Points on a hilly landscape, in no order, each with its height.
A ball rolls from a point to the lowest of its 3 nearest points, and stops where none of them is lower. Distance is the straight distance between rows; heights are no part of it.
mabo: [111  98 122 150  73  99  98 129]  h=7.26
savom: [ 92  77 141 149 116 155 110 109]  h=8.67
rekof: [170 107 176 121 180  92 140 117]  h=0.65
Dosar: [137  94 138 136 109  85 122 135]  h=3.32
zovu: [134  99 127 163 135 202  88  88]  h=4.20
tibo: [165 134 149 124 137  57 130 137]  h=3.20
Fef: [144 154 140 129 120  24 127 157]  h=4.42
vumom: [ 91 167 102  95 137 180 135 144]  h=3.81
gola: [146  82 164 119 163 136 147 111]  h=4.05
Guk: [124  89 134 142 104 122 105 114]  h=8.01
vin: [ 99  78 154 152 119  82 129 116]  h=2.73
vil: [141 151 113 109 121 156 145 139]  h=4.38
dineb: [160 112 133 134 129 178 114 102]  h=3.51
tuvo: [164 121 173 122 164  64 133 126]  h=1.93
gori: [153 128 116 148 138 218  89  90]  h=4.23
buz: [ 93 143  92 153  61 120 101 141]  h=6.48
Regi: [ 83 182  89 104 149 207 101 120]  h=4.49
rarap: [124  81 147 133 128 140 120 109]  h=8.36
Bogak: [ 82 175  84 135 109 172 107 128]  h=4.32
sazi: [135 174 120  70 169 156 173 147]  h=3.14
vik: [ 77 157  98  86 143 183 116 134]  h=4.16
tosun: [ 92  75 153 140 126 109 144 118]  h=1.91
taf: [193 127 151 107 158 139 156 125]  h=3.69
tige: [193 131 166 106 181  99 139 132]  h=2.27
nar: [135 120 118 143 110 168 111 109]  h=3.83
bar: [127 164  88 151 130 209 104 112]  h=4.21
feza: [169 149 129 107 137 130 155 139]  h=4.43
tifem: [117 153  97 137 104 169 118 140]  h=4.74
Bime: [ 99 166 104  89 130 154 147 155]  h=3.30
lum: [144 166 119 110 130  84 158 156]  h=5.01
git: [154 114 130 127 125 134 128 124]  h=2.86
dunil: [139 144 109 134 102 151 128 144]  h=5.25
Nup: [130 161  92 158 122 200  91 103]  h=4.18
Lumun: [ 93  95 121 168 112 169  82  85]  h=9.03
petu: [127  93 174 135 161  70 136 113]  h=1.49
niza: [173  97 163 108 178 152 152 104]  h=3.98
tesiz: [ 93 165  90 138  99 149 110 142]  h=4.73
tukav: [118  90 155 137 135  70 134 118]  h=1.99
dip: [149 102 151 118 128  93 131 132]  h=0.64
zipak: [ 95  82 166 152 144  86 155 122]  h=2.39
kabus: [158 143 142 121 124  51 135 144]  h=3.76
zorif: [156 181 132  72 188 120 176 151]  h=3.99
dodog: [133  92 179 126 179  82 146 115]  h=1.25
geno: [158 160 113  89 148 151 168 146]  h=3.74
meza: [112 123  95 164  76 149  79 117]  h=6.99
Tarug: [169 171 138 110 163  78 162 150]  h=5.82
Ronoz: [ 93 170  98 121 125 181 117 139]  h=4.15
gomes: [119 167 112  78 153 119 163 156]  h=2.08
gef: [101  97 114 166  80 135  82 110]  h=7.19
Korov: [ 89 103 173 161 165  74 165 126]  h=2.49
pel: [123 147 107 125  97  79 147 157]  h=5.99
ker: [175 116 136 118 136 157 138 122]  h=3.35
lusa: [127 122 111 139  85 128 124 140]  h=6.31
dedo: [113 163 104  99 139 190 150 142]  h=3.84
vaku: [133 111 186 130 159  26 108 136]  h=3.12
buke: [138 113 119 137  84  79 119 136]  h=5.75
siton: [ 62  72 152 166 115 116 140 120]  h=0.14
mubon: [125 140 103 143  70 102 132 147]  h=1.45
Zanar: [ 91 156  87 125  88 130 115 148]  h=5.48
fot: [133 139 111 128 106 116 141 143]  h=7.21
gufup: [134 128 111 152 111 183  91  98]  h=4.08

For each start below, name the point where the ball stops.
vaku | rekof
Zanar | gomes
Korov | rekof
gef | dip
tukav | rekof
mabo | mubon
tifem | gomes
dunil | gomes
Guk | dip
